The views of a scene show one set of named points, each view turned or mirrored, and shifted as a whole, with a little noise and some points left out.
In the rows, zero is written as 100.

Scene 1
View 1
z_367: [100 122 102  70 112 140  83  82  75 109 110  97 120 112  97]
z_720: [ 70 108  95  74  99 147  83  97  87 103 101  88  98  96  89]
z_285: [ 63 104  96  96  89 160  75 114  58 106  88 105 106 133 124]
z_218: [ 88  94  93  92  93 101 101 101  93 102 114 104  87  74  95]
z_248: [114  86  95 108 101  68 118 100  90 101 123 125  94  64 111]
z_455: [ 92 101  98  99  96 108 101 100  80 104 111 114 101  95 110]
z_657: [ 81  96  95 105  93 125  94 112  70 105 100 112  98 107 121]
z_777: [ 65  92  86  98  82 125  93 117  93 102 103  99  75  80  97]
z_687: [ 84  98  95  96  94 117  96 103  83 102 111 106  95  93 105]
z_696: [ 87 120  98  63 109 145  79  83  88 111 106  90 109 105  83]
z_185: [ 54  72  79 125  64 120  97 138  81  97  94 112  67  90 120]
z_111: [ 84  97  98 102  93 129  94 106  70 102 105 111 100 112 117]
z_707: [109 115 100  79 113 114  96  83  85 110 119 106 114  94  97]
View 2
z_777: [ 82 123  94 103  87  83 110 104  94 109  61  99 101  71 117]
z_285: [102 128  87 121 114  72  89 143  71 128  45 106  87 128 123]
z_248: [ 82 101  98  94 112 113 110  70 117  99 127 113 120  80 116]
z_696: [112 108 113 138 104  64 118  97  65 121  65  69 105 106 102]
z_707: [104 101 113 126 118  84 114  82  83 113 100  87 113 112 105]
z_185: [ 75 126  78  93  78  87 105 117 103 105  56 115  97  63 125]
z_218: [ 88 109 104 103  95  89 114  84  97 104  89  99 109  78 112]
z_720: [103 117 104 123  97  66 113 107  72 118  55  77  98  98 109]
z_657: [ 94 123  86 111 114  87  95 118  92 115  76 116 100 109 122]
z_687: [ 87 116  88 104 114  98  93 110  99 112  95 118 101 103 120]
z_455: [ 93 112  98 111 115  93 105  98  95 110  95 105 107 103 116]
z_367: [112 106 116 133 119  70 109 100  69 124  80  81 104 128 104]
z_111: [ 95 119  93 113 114  87  97 115  89 117  80 108 100 117 117]
View 3
z_455: [104  99 103  97  92  86 110 104 101  89  84  87 102  97 102]
z_696: [111  94 132  93 122 120 133  74  80  94  99  72 106 112 125]
z_657: [109  92 103 115 103  92  95  98 106  77  88  88  98  79 108]
z_687: [ 98  95  95 109  88  80  95 107 106  78  84  89  99  85 101]
z_367: [118  84 126  88 107 110 129  88  80  89 104  68 104 108 122]
z_720: [105 100 121 114 131 115 123  72  88  90  90  81 104 102 119]
z_707: [109  95 118  82  91  95 134  94  89  98  94  74 104 114 105]
z_248: [ 86 119  86  87  69  54 118 116 111 104  70  96 104 112  80]
z_185: [ 78 122  85 143 128  92  92  83 119  89  65 106 102  82 103]
z_777: [ 86 114 100 130 124  99 109  81 112  93  73  96 102  93 104]
z_218: [ 98 104 103  99  92  87 110 102 104  90  82  88 102  97 101]
z_285: [126  76 111 127 122 120  83  88  96  61 100  76 100  68 130]
z_111: [112  89 105 110 100  96  97  97  97  77  91  81 102  85 111]
View 4
z_185: [ 64  98  79 112 105  86  72  94  94  94 105 112  95 107  99]
z_455: [101 112  99 116  77  97 113 101 112 125  98 103 117  87  93]
z_696: [134 102  99 121  76  83  84 121  81 144 118  89 121  63  83]
z_248: [ 90 121  96 130  66  89 117  73 133 118  70 121 131 118  79]
z_687: [ 85 111  97 103  87 104 115 101 117 116  98 105 115  96 103]
z_218: [102 110  90 125  77  83  91  94 106 123  94 110 123  97  83]
z_720: [119 101  90 119  85  80  78 121  75 130 119  91 113  70  86]
z_285: [ 96  97  97  90 106 108 102 133  86 124 133  78  93  65 110]
z_707: [129 115 104 125  64  91 109 111 106 145 100  96 133  77  79]
z_657: [ 88 104  98 101  93 105 112 112 106 117 107  93 108  85 104]
View 5
z_696: [ 99 108  89 121  77  88 103  70  91  88  57  92  60 102  88]
z_248: [119  53  80  89 124 120  96  98  92  77  85  69 109  87 148]
z_218: [103  77  90  95 104 111  96  83  89  80  88  87  93  91 112]
z_185: [104  82  92  56  98 122  99  78  87  78 127 110  98  83  76]
z_285: [144 108  93 102  81  88 127  82 110 116  69  93  79  96  67]
z_707: [116  89  87 122  95  94 103  79  96  85  51  75  76  99 118]
z_111: [123  86  91  94  99 104 106  81  95  89  85  91  93  90  97]
z_687: [139  82  88  87 102 107 116  91 104  96  90  88 102  87 100]
z_657: [137  94  92  86  97 103 119  84 101 103  91  94  93  88  86]
z_777: [ 99  84  94  80  91 111  94  77  86  80 107 103  89  87  86]
z_720: [ 95 108  93 106  78  97 104  67  91  84  78  98  63  97  76]
z_367: [117 106  90 128  81  87 111  76 100 101  46  85  67 102  94]
z_455: [127  82  88  95 102 104 110  86 101  91  79  82  95  94 109]

Which points are out of place in each view (at most two, in the order of its rows)? Write none if all are in place.
view 1: z_687, z_185
view 2: none
view 3: z_218
view 4: none
view 5: z_285, z_111
